The views of a scene show one set of named points, each view turned or mirrored, shifted and resized as a whole, with a little noise and some points left out.
In the rows, zero is written as 128.

Scene 1
View 1
Q_389: [106 128 110 155  67 246  71 120 146 166  52  84  46  64 162 137 124 139
 175 134 170 100 145]
Q_874: [ 96 139 149 154  99 208 146 131 122 163  91  83 135  88 134  98 135  88
 168 117 175 110 101]
Q_333: [142  82 139 137  21 140 101 120 159 133 112  88 121 138 194 154  93 115
 130 131 134 168 128]
Q_361: [104  84 153 175  45 151  78 144 141 143 105  69 107  89 180 102  88 132
 165 128 135 172 137]
Q_602: [153 120 128  94  66 132 130  95 136  94 135 101 142 121 177 142  87 103
 141 145 166 147 105]
Q_225: [ 78 101 189 160  38 138 102 131 177 105  86 106 133  78 184 124 115 159
 217  99 122 120 111]
Q_521: [ 74 122 137 186  74 234  83 140 152 169  59  75  59  56 149 104 116 142
 180 105 159 118 134]
Q_302: [181  57  90 124  18 151  66  99 128 137 139  81 120 136 216 186 104  86
 129 166 141 169 151]
Q_813: [142 143 221  52  25  55 241 125 184  70 104 123 217 197 145 118  64 110
 117 107 153 142  36]
Q_103: [120 141 144 131  86 174 159 128 131 142 110  84 122 121 136  97  88  92
 119 114 187 151  90]
Q_754: [ 89 147 152 146 101 193 156 111 149 130 109 107 125  96 146 121 116 103
 151  86 181 113  74]
Q_892: [124 154 154  98 106 120 168  92 135  71 156 112 142 112 154 100  64 103
 125 114 183 165  64]
Q_171: [133  78 134 159  26 177 117 130 166 168 113  88 107 147 184 155 103 100
 102 105 145 164 118]
Q_574: [125 157  90 134 162 209 127  70  90 103 180 105 107  60 158 121 109  64
 139 120 213 137  85]
Q_834: [ 70 116 145 202  88 220 117 129 150 167 109  92  97  79 155 113 130 107
 159  77 165 131  99]
Q_440: [129 121 123 125 118 113  89  84  96  52 181  97 144  59 193 100  65 112
 175 156 161 181 109]
Q_232: [141  72 121 132  24 143  72  90 158  98 133 115 136 100 219 195 126 123
 185 132 131 129 128]
Q_112: [161 128  92 121  55 232 125 123 128 197  76  70  62 145 140 141 101  81
  78 147 194 137 132]
View 2
Q_103: [116 128 106 112 124 130 125 135 146 113 126 147 140 140 103  92 129 134
 131 142 132 127 111]
Q_440: [118 108 130  95 167 159  83 102 204  72  86 131 161 102  79 110 118  99
 137 144 147 134 148]
Q_813: [144 124 119 113  91 151 159 181 174  66 187 157 163 110  96 110 117 147
  95 198 188  95 158]
Q_834: [ 84  98 127 100 111 108 114 104 132 145 105 148 115 133 117 101 141 119
 148 158 105 142 112]
Q_225: [ 79  70 142  85 108 117 116 113 172 127 132 120 142 108 121 138 136 103
 121 206 133 113 128]
Q_232: [ 47  57 142  88 131 134  94 122 191  92 135 146 149 100 126 127 143  90
 122 144 168 138 129]
Q_389: [ 48  77 119  97 142 114 105  94 150 156 111 121 137 155 134 109 143 115
 116 134 101 124  63]
Q_892: [135 126 122 116 131 153 121 132 165  84 121 154 150 125  90  95 121 136
 120 148 145 123 139]
Q_754: [109 119 113  94 106 133 136 113 143 119 116 151 116 142  80  92 138 136
 118 164 133 125 127]
Q_361: [ 92  90 127 112 136 108  98 127 169 128 118 120 158 110 141 126 122  99
 157 166 120 128 110]
Q_874: [ 91 117  94  87 117 113 128 113 145 137 112 131 122 144  94  95 141 118
 143 155 129 133 101]
Q_171: [ 75  93 126 125 120 115 107 158 152 113 149 162 147 116 151 107 133 114
 149 126 143 143 111]
Q_112: [ 75 114  95 126 144 121 113 146 141 124 140 151 148 163 138  81 131 133
 130  87 128 139  65]
Q_574: [101 124 112  92 152 156  97  86 157  97  73 159 118 145  64  74 141 126
 128 101 130 153 126]
Q_521: [ 69  84 126  99 131 105 109  91 140 165 102 120 130 147 135 114 139 116
 133 159  88 123  82]
View 3
Q_440: [155 173  72 197 111  46 141 106  89 121 157 169 135 154  95 129 153 144
  97  83 102 166  76]
Q_813: [198 173  98  75 111 219 138 175 186 169 133 164 114 115 146 138 164  84
  78 172 138 153  81]
Q_521: [ 24  81  52 201 103  52 118 161 124 122 116 126  40  94  73 125 185  89
 173  89 148 111 156]
Q_103: [101 131  61 127 100 104 142 144 132 150 120 107  85 136 111 141 135  73
 105 102 123 140 128]
Q_361: [ 85 107 101 204 108  85 149 142  94 134 118 136  67 103 108 107 173 123
 177  52 147  92 122]
Q_333: [105 123 114 160 112 122 125 149  98 145 114 148  97 112 171 136 162 122
 152 101 135  92 104]
Q_574: [ 71 140  35 169  90   7 109 131  94 127 132 104 114 170  94 171 115  98
  64  99  79 184 112]
Q_112: [ 41 100  59 123 121  78 115 111  92 146  84  89  71 135 181 163 122  51
 156 102 115 102 169]
Q_225: [ 97 121  90 185  94 107 123 188 143 126 147 177  81  80  79 119 223 136
 150 123 151 115 101]
Q_302: [ 98 135 122 164 114  78 117 117  48 135 112 146 134 127 215 150 152 146
 166  87 106  72  96]
Q_754: [ 67 121  54 138  83  84 114 183 145 143 130 115  83 120  85 153 159  89
  94 124 114 153 117]
Q_892: [143 151  69 141 110 114 132 141 135 151 133 132 100 148 111 138 129  91
  79 110 116 171  97]
Q_834: [ 35  93  70 178  79  65 121 195 131 141 118 100  57 105  76 135 160 102
 125  82 130 127 125]
Q_602: [130 153  78 142 114  98 118 128 108 136 131 155 121 136 154 151 155 113
 118 127 112 135  96]
View 4
Q_302: [168 106 189 122 154 161 105 167 170  90 119 162 103 129 166 105 115 166
 146 179 128  85 136]
Q_874: [154 105 146 122 128 144  89  78 135 124 123  96 105 142 115 109  77 127
 142  99  85 126 163]
Q_892: [143 156 113 157 135 124  99 125 111 113 143 132  83 141 124 123 106 103
 120 128 117 103 136]
Q_754: [171 123 125 141 125 138  97  77 114 114 117 106 106 142 117 126  93 122
 137 106  97 111 160]
Q_333: [161 124 177 131 141 151 101 129 128  96 132 147  81 131 139 108 116 173
 151 155 131  89 138]
Q_171: [152 118 173 136 137 158 106 105 144  85 137 138 102 139 132 115 118 168
 178 147 140  95 134]
Q_389: [184  78 181 127 132 168  79  63 149 127 109 127  95 153 144  66 133 157
 142 121  83 133 193]
Q_521: [172  85 170 138 132 173  84  50 132 141 122 116  86 165 120  78 114 160
 156 111  72 118 191]
Q_574: [163 117  98 162 142 140 101 112 164 131 107 122 133 159 158 117 102  65
 118 126  71 108 167]
Q_813: [145 194 129 135 118  89  97 136  49  76 155 128  57  91 102 146 101 143
 107 116 170  98  97]
Q_112: [142 106 167 126 124 146  94  83 183  91 134 133 123 138 155  79 143 126
 162 125 133 154 148]
Q_361: [145 107 179 136 147 167  97 111 127 129 142 135  61 159 119  95  97 173
 160 141  96  89 159]
Q_602: [163 138 147 136 140 128  96 145 125 104 128 141  87 124 146 111 110 128
 113 142 118 100 138]
Q_103: [137 131 134 140 129 133  98  99 131 113 143 120  94 143 120 110 106 116
 142 110 115 123 139]
Q_440: [150 137 126 159 162 140  98 186 124 152 136 150  57 155 140 107  82 105
  91 155  66  69 151]
Q_232: [204 110 179 129 152 155  99 146 118 100  97 149  90 121 150 116 102 175
 125 166 104  66 157]

In a view up to two points have been moved. Name them for each view, in the order of its rows, or write none.
view 1: Q_813, Q_892
view 2: Q_754
view 3: Q_361
view 4: Q_440

Scene 2
View 1
Q_263: [122 113 113 118 165 149 130 137  94 108 130 122 105 165 155 155 140 112
 131 133 124 148 172]
Q_756: [105 117 111 112 149 159 138 127  78 129 131 141  90 175 161 167 156 108
 135 154 115 163 190]
Q_767: [ 95 141 107 146 129 177 128 141 139 161 119  94 143 142 150 151 124 125
 143  88 134 150 170]
Q_888: [ 94 127 101 121 141 171 127 147 115 135 124 116 113 157 167 163 132 138
 139 128 118 152 170]
Q_398: [ 92 152 113 134 128 130 116 118 144 159 113 110 103 137 145 138 127 128
 142 133 143 122 157]
Q_443: [ 92 172 118 173 101 181 126 114 170 167 120  85 154 114 126 119 114 131
 158  74 150 117 177]
Q_438: [107 119 116 113 145 172 146 109  66 111 133 151  93 178 146 154 146 125
 136 151 120 161 185]
Q_526: [101 135 114 142 129 199 147 124  99 145 130 121 134 156 144 155 141 122
 146 100 125 164 193]
Q_49: [117 129 111 126 179 179 149 167 101 137 135 117 130 149 173 188 160 118
 150 109 107 162 188]
Q_873: [126 149 129 147 164 134 138 125 129 176 117 100 124 135 135 160 148  86
 146  92 149 144 172]
Q_99: [ 92 159 117 134 121 131 115  92 143 151 108 114  99 132 123 118 112 147
 140 136 153 109 146]
Q_422: [104 148 127 121 139 158 145  80  83 121 125 151  83 154 124 138 139 143
 144 160 134 131 172]
Q_871: [ 98 164 123 133 131 152 136  84 116 136 118 136  97 133 117 126 125 155
 149 147 143 112 162]
Q_949: [123 124 136 128 129 145 139  65  77 124 121 139  96 177 105 122 128  89
 119 128 157 156 176]
Q_562: [ 78 126 107 108 103 186 130  71  71 154  93 143 103 187  98 138  87 170
 109 130 154 179 131]
Q_563: [110 153 126 134 149 170 152 104  96 154 123 133 111 144 126 156 146 129
 150 122 135 147 179]
Q_264: [ 87 156 128 143  87 143 124  53 117 142 121 133  90 145 107  99 119 126
 143 147 156 113 179]
Q_84: [107 149 124 147 132 135 124 113 142 136 132 110 107 130 148 127 144 104
 151 128 138 110 187]
Q_391: [116 125 126 152 112 103 110  90 141 167 107  91 114 161 120 112 117  53
 117  95 173 140 166]
Q_75: [ 89 161 109 138 137 120 112 134 165 162 117 100  98 117 161 142 136 132
 155 143 134  99 160]
Q_554: [113 157 126 144 153 143 137 116 133 161 117 107 118 126 133 148 136 119
 149 109 145 126 163]
Q_681: [103 143 126 130 134 180 152  90  80 136 122 147 107 159 121 148 135 136
 140 131 135 152 178]
Q_666: [124 158 133 142 160 159 146 103 112 143 118 121 120 132 115 145 131 133
 143 107 147 131 161]
Q_699: [118 152 137 153 129 108 121  86 139 145 125 108  97 134 127 109 139  81
 143 127 157 106 181]
Q_510: [128 159 135 157 159 143 143 120 136 163 126 101 127 122 135 148 153  88
 157  95 144 129 185]
Q_950: [119 127 122 136 156 183 152 125  86 169 121 118 135 166 133 175 143  99
 132  87 138 187 179]
Q_886: [111 108 112 114 146 156 131 117  86 120 121 130 100 178 145 152 132 114
 122 135 130 165 166]
Q_22: [118 108 118 127 144 138 129 124  98 118 136 122  98 172 161 145 155  76
 133 135 127 150 195]
View 2
Q_699: [157 132 102 158 131 130 115 145 208 136  98 140 141 157 132 162 111  97
 150  92 124 156 138]
Q_949: [150 155 102 145 128 138  79 160 157 136 137  99 130 137 108 171 138 138
 151 116 106 156 134]
Q_398: [138 133 114 166 141 124 113 129 174 103  90 158 154 133 142 143 110 128
 158 110 146 140 151]
Q_554: [156 137  98 146 148 117 107 117 177 120  95 162 141 135 139 136 116 129
 128 109 141 135 148]
Q_563: [155 145  97 137 156 113  97 127 146 126 130 137 141 129 127 139 126 142
 130 117 143 117 135]
Q_264: [146 137 103 178 120 140 113 175 158 113 114 108 161 160 122 178 121 112
 156  82 154 139 141]
Q_263: [161 166 135 149 150 107  91 113 155 139 128 153 132 112 120 148 117 169
 164 142 127 160 133]
Q_391: [135 140 110 146 122 151 100 166 212 127  68 130 111 142 140 150 138 104
 141 110 101 172 165]
Q_22: [156 163 146 144 148 112  97 136 176 156 130 138 115 118 127 152 116 140
 171 145 119 159 133]
Q_562: [117 156  99 159 125 151  65 174  87  76 124 100 153 117 111 152 159 185
 140 121 146 121 165]
Q_666: [163 142  83 141 142 117  94 118 158 123 111 149 148 139 123 146 127 145
 118 105 137 135 141]
Q_886: [147 164 132 148 146 122  81 133 142 129 131 136 128 110 118 149 129 168
 165 145 124 151 140]
Q_950: [148 161 113 111 163 116  79 132 151 138 119 137 101 109 136 118 152 157
 112 145 127 125 152]
Q_681: [154 153 105 145 148 116  89 144 130 125 141 120 144 129 116 152 132 154
 139 118 146 123 134]
Q_888: [146 159 143 153 156 105 101 122 142 122 111 162 135 110 137 131 120 166
 158 141 162 136 150]
Q_767: [149 153 124 143 145 111 107 132 161 123  74 164 123 124 150 120 135 150
 117 123 170 135 170]
Q_873: [152 136  97 126 158 117 101 118 192 132  94 160 118 128 142 124 127 122
 119 122 121 132 148]
Q_526: [158 164 126 132 154 104  97 140 138 141 115 140 119 121 137 128 141 155
 122 131 169 125 149]
Q_756: [147 160 144 147 162 106  95 130 145 139 152 136 127 106 123 143 113 157
 177 154 132 130 126]
Q_510: [166 137  97 131 157 108 110 116 196 145  96 161 123 141 143 131 121 114
 114 108 135 136 143]
Q_49: [165 162 135 127 177  85  99  96 152 147 127 176 116 102 139 115 120 166
 138 155 151 128 140]
Q_422: [154 146 102 163 142 120  97 135 132 119 153 123 163 135 110 167 112 145
 163 111 140 127 121]
Q_75: [145 125 120 175 147 114 129 114 187 106  81 181 160 134 150 139  90 116
 166 108 157 137 149]
Q_443: [161 142 103 154 131 119 124 147 172 121  53 158 137 156 159 131 137 121
  94  81 196 134 175]
Q_84: [162 141 120 160 141 112 120 131 188 139  98 157 141 143 137 153 108 116
 151 106 151 147 140]
Q_99: [142 129  97 179 125 136 111 139 164  92  86 148 170 146 133 158 111 128
 153  90 150 144 155]
Q_438: [154 164 132 148 154 108  86 136 127 139 160 124 138 115 111 155 121 167
 168 140 136 136 124]
Q_871: [152 136  96 166 141 123 107 133 148 112 125 135 167 143 123 162 110 133
 152  98 148 128 133]
View 3
Q_22: [ 99 127 119 152 119 160 135 164 125 119  92 136 168 120 129 142 126  94
 137 134  93 111 108]
Q_888: [124 151 119 143 141 124 146 151 136 119 109 147 155 133 138 128 112 120
 156 152 117 104 102]
Q_873: [100 128 131 128 128 132 104 132 114 132 107 171 174 125 145 167 137 133
 141 131 114 142  92]
Q_871: [117 121 131 143 136 125 163 126  98 133  87 152 168 111 112 143 123 141
 187 131 114 127 135]
Q_886: [114 150 110 135 124 152 153 165 125 116  97 129 168 137 123 136 123 111
 158 145  98 126 119]
Q_681: [114 144 121 132 131 141 180 142 107 110  97 147 160 129 116 147 129 126
 166 127 122 139 131]
Q_554: [110 127 132 141 130 115 123 125 113 134 100 167 173 117 132 155 128 145
 161 137 118 136 106]
Q_75: [117 112 137 156 148 105 111 117 114 157  98 162 172 101 144 133 114 147
 177 146 106  96 100]
Q_49: [122 144 128 119 124 121 135 150 141 106 104 167 145 152 136 149 124  98
 122 159 123 105  86]
Q_443: [112 142 142 179 146  95 121 108 120 118 125 178 173  86 146 144 114 169
 160 111 155 155 100]
Q_263: [114 139 118 135 112 138 141 163 135 114  90 140 168 135 118 136 121 105
 150 156  98 114 110]
Q_398: [113 129 129 154 147 121 125 129 111 148 103 153 176 109 141 135 119 148
 179 136 107 116 110]
Q_391: [ 82 133 118 174 128 161  94 145 109 142 111 138 208  92 149 149 132 148
 158 103  92 166 110]
Q_562: [125 194  97 130 156 150 200 154 108 111 123 121 170 143 128 130 123 162
 199 129 122 163 145]
Q_666: [112 134 130 132 119 119 140 130 112 119  97 164 175 124 117 156 131 146
 167 135 121 152 116]
Q_950: [105 162 116 117 130 150 141 152 123 104 118 156 160 149 143 163 139 120
 130 130 130 154  99]
Q_99: [115 128 128 161 143 115 137 123 106 148  98 148 186  98 129 132 118 166
 198 135 107 131 126]
Q_563: [114 133 127 124 134 132 159 134 106 118  96 162 158 129 124 157 131 129
 157 132 124 135 118]
Q_949: [ 97 136 113 145 117 170 162 158 104 115  89 128 183 117 112 152 135 124
 166 115  96 160 139]
Q_264: [104 120 128 177 145 144 168 126  90 134  91 139 180  82 120 135 120 151
 192 104 112 139 145]
Q_84: [105 112 138 166 126 123 122 129 115 133  91 160 173  96 129 143 120 128
 158 130 111 118 111]
Q_526: [116 156 125 144 138 130 156 144 127  99 114 160 151 129 135 147 121 119
 138 128 139 135 106]
Q_438: [116 141 116 129 126 153 182 161 118 106  89 135 153 137 111 137 124  98
 155 142 107 113 128]
Q_422: [116 125 126 134 130 140 184 139 100 124  79 141 163 122 102 142 123 124
 182 136 107 122 142]
Q_767: [116 158 126 156 143 114 122 136 134 115 125 165 166 121 151 139 117 143
 147 135 136 134  91]
Q_510: [ 99 117 139 141 121 121 109 123 112 128  99 177 172 115 135 168 135 131
 139 125 122 141  95]
View 4
Q_666: [138 134 107 146 121 134 129 102 169 126 121 153 132  99 129  85 112 111
  99 141 150 121 120]
Q_264: [106 127 121 131 164 149 124 121 105 118 152 170 118  82 157  87 130 126
 161 154 143 104 131]
Q_554: [143 131 102 134 124 152 145  89 161 121 108 138 114  94 122  88 128 116
 108 139 145 135 117]
Q_49: [170 131 109 141 132 150 144  57 208 154  82 107 143 135  91  63 132 162
  70 129 125 109 145]
Q_510: [150 138 122 133 121 142 145  77 163 128 109 123 113  93 118  89 144 124
  88 139 160 165 111]
Q_950: [163 106 105 141 131 120 134  65 168 141 133 117 156 131 106  73  95 163
  70 128 154 139 154]
Q_99: [123 123  86 136 132 165 147 112 138 104 120 169 100  84 137  89 124 103
 154 153 132 105 123]
Q_563: [141 133 114 130 140 136 128  89 165 138 123 131 148 105 126  83 111 134
 104 125 145 103 125]
Q_22: [142 128 119 136 145 141 126  64 158 167 133 129 107 146 112  85 166 170
 106 159 132 109 162]
Q_871: [118 139 109 130 143 151 129 106 150 130 124 155 129  95 139  92 126 116
 138 135 136  82 118]
Q_756: [144 128 112 129 151 145 123  63 172 168 125 120 137 149 108  84 140 173
 111 133 121  67 158]
Q_767: [157 112  94 148 139 163 163  86 165 109  91 136 129  97 109  51 112 145
 100 147 132 153 147]
Q_443: [141 119 115 149 150 171 169 116 140  81  89 154 127  51 136  44 114 120
 112 153 151 187 122]
Q_398: [135 122  86 126 133 170 152  90 145 114 106 145  97  96 122  87 136 121
 143 144 131 116 129]
Q_438: [135 130 115 140 157 134 110  81 171 166 135 140 150 143 120  78 127 167
 111 141 120  54 157]
Q_263: [148 130 100 150 130 142 123  77 187 159 118 142 117 146 107  82 144 153
  99 158 120  86 157]
Q_391: [136 103  94 134 122 135 145  87 103 118 162 151  69 111 124  97 147 138
 124 176 162 184 151]
Q_873: [154 124 104 129 112 137 149  70 160 131 115 118 112 106 109  95 132 128
  89 135 159 160 122]
Q_422: [117 143 115 132 152 139 112 104 157 149 139 154 141 114 139  94 123 131
 134 136 130  55 130]
Q_949: [123 123 117 144 140 108 103  97 129 153 181 162 126 131 141  98 123 147
 115 160 151 101 154]
Q_699: [121 140 124 128 132 146 134  94 126 131 139 150  80  94 139 106 169 114
 132 160 156 147 119]
Q_886: [143 115  94 145 140 135 120  79 166 152 137 144 127 147 112  80 124 160
 110 153 124  83 167]
View 5
Q_871: [141 123 145 102 127 151 128 147 118 122 113  89 151 166 124 115 124 115
 106 136 108 137 156]
Q_526: [150 138 147  94 112  96 123 158 152 132 117 127 112 157 104 120 137 134
 126 128 103 134 149]
Q_84: [128 128 141 104 117 130  89 158 128 118 128  90 120 168 148 121 137 111
 112 145 122 130 162]
Q_438: [127 134 165 106 113 128 153 167 120 136 120 106 123 157 104 141 113 158
 122 122  93 123 138]
Q_49: [121 137 159  88  96  91 130 178 127 100 117 131  91 145 100 140 160 139
 120 148  87 129 152]
Q_666: [152 120 157 109 127 137 122 146 135 113 118 118 128 146 118 115 139  97
 104 141 107 139 156]
Q_422: [137 122 156 104 131 155 145 155 114 131 117  94 149 164 117 124 108 139
 109 126  98 134 144]
Q_263: [117 134 175 114 102 118 135 168 118 127 123 101 104 140 116 146 129 129
 117 134 101 118 148]
Q_391: [160 129 148 166  96 133  74 141 147 146 131  99 114 154 141 138 127  97
 116 145 162 138 170]
Q_756: [120 138 158 109  98 120 142 175 117 128 121 103 112 159 105 149 124 166
 122 137  99 125 145]
Q_886: [130 135 170 125  99 120 143 159 122 140 117 102 117 143 104 145 122 136
 120 129 108 125 145]
Q_563: [150 125 150 102 121 134 129 153 135 115 118 121 130 159 108 122 135 129
 109 141 102 142 153]
Q_873: [148 126 149 125 105 123  94 156 141 101 126 128 108 151 117 134 158 108
 107 162 123 146 166]
Q_949: [155 121 170 145 125 154 129 148 140 155 132 109 132 152 120 140  99 133
 115 125 124 133 143]
Q_264: [158 126 133 117 130 158 108 135 130 151 118  78 161 179 141 107 102 117
 115 122 133 138 158]
Q_510: [145 120 145 111 118 127  83 158 147 100 132 127 109 157 132 124 153 107
 107 158 121 142 164]
Q_443: [167 134 129  93 122 105  83 132 155 123 113 113 127 161 133  85 151  71
 116 134 129 142 169]
Q_767: [150 144 139  98  97  88 105 149 144 124 109 114 110 153 115 112 157  98
 123 135 119 137 165]
Q_681: [152 129 155 106 125 135 143 150 135 133 117 115 137 157 104 123 119 135
 116 125 102 136 146]
Q_554: [146 126 145 110 112 127 104 150 131 107 118 108 125 155 124 118 151  98
 105 149 118 141 163]
Q_75: [123 137 127  98  97 124  93 154 105 103 108  70 133 170 140 114 155  98
 107 158 123 136 174]
Q_699: [141 119 145 131 122 154  79 150 131 122 136  90 130 167 155 128 126 106
 107 148 138 135 165]
Q_888: [126 146 150  94  92  95 132 162 118 124 105  99 115 154 106 126 144 127
 122 133 105 126 157]
Q_99: [146 130 139 115 113 141 112 136 113 129 106  71 151 162 134 104 133  84
 106 138 129 139 166]
Q_562: [179 145 155 128 104 124 178 126 132 169  88 105 160 149  70 111 109 118
 122 101 113 145 144]
Q_398: [137 136 136 113 101 128 106 147 115 118 109  79 137 164 129 119 143 102
 110 146 125 138 169]
Q_22: [118 133 163 127  99 121 113 172 125 134 133 102 100 156 128 156 123 151
 123 139 116 121 150]
View 6
Q_949: [122 145 129  91 188 133  98 150 113 149 163 151 121 149 109 179 140 120
 114 136 139 120 119]
Q_75: [167 102 139 119 151  79 185 128 122 112 130 128 161 138 114  90 139 132
 111 106  87  94 144]
Q_526: [134 114 127 110 131  81  82 163 136 129 134 114 173 128 103 139 121 108
 139 155 134  91 120]
Q_391: [125 121 105 120 220 103 126 136 107 122 114 177 127 160 142 124 160 165
 127 143 111 117 103]
Q_888: [166 114 145 112 130  91 101 152 131 111 141 109 187 125 104 135 120 130
 127 112 120  80 123]
Q_84: [143 119 122 112 159  81 146 150 109 122 128 144 148 137 114 115 148 111
 114 120 100 113 152]
Q_438: [142 142 149  95 131 124  85 165 125 136 173 117 168 127  99 180 112 101
 119 100 135 100 124]
Q_666: [152 108 135  95 153  97 117 141 147 131 149 117 119 134 106 132 140 118
 112 164 103 104 145]
Q_49: [153 115 135 113 101  88  68 175 157  99 136  99 175 116 127 130 110 108
 140 114  86  88 131]
Q_756: [136 143 146 105 126 119  91 167 128 122 165 122 178 130 117 161 108 107
 129  85 118  98 116]
Q_443: [147  83 111 119 165  42 147 130 122 132  97 126 157 137  91  87 159 129
 127 203 128  95 142]
Q_699: [127 126 114 108 190  99 159 141 104 134 129 162 119 151 123 121 157 118
 109 126  98 127 145]
Q_422: [143 136 152  87 145 125 137 143 120 149 179 119 139 138  84 167 125  95
 103 120 133 107 142]
Q_681: [135 128 145  92 141 113 106 146 134 145 165 114 148 136  93 162 120 105
 119 148 140 101 129]
Q_950: [123 120 127 108 140 105  56 159 162 121 140 115 150 134 135 146 116 128
 154 164 115  94 101]
Q_22: [132 143 123 112 154 112  87 174 110 114 139 148 163 136 130 153 128 114
 127  84 107 111 123]
Q_886: [154 133 143 100 152 124  82 155 127 122 158 127 163 130 109 167 122 131
 119 104 127  95 116]
Q_510: [126 109 112 114 152  80 121 155 145 119 121 134 126 139 136 105 141 109
 131 153  77 114 141]
Q_767: [157  94 124 120 147  68 105 145 137 114 114 115 173 130 112 108 134 141
 141 162 119  82 121]
Q_99: [167 107 144 101 180  98 176 115 114 136 146 130 140 145  91 121 152 144
  99 138 122  98 143]
Q_562: [158 118 167  85 173 132 100 111 134 158 181 100 162 144  70 183 117 157
 120 178 192  72  90]

In a view up to two points have been moved. Name them for each view, in the order of its rows, or write none.
view 1: Q_871, Q_562
view 2: none
view 3: none
view 4: none
view 5: Q_443
view 6: none
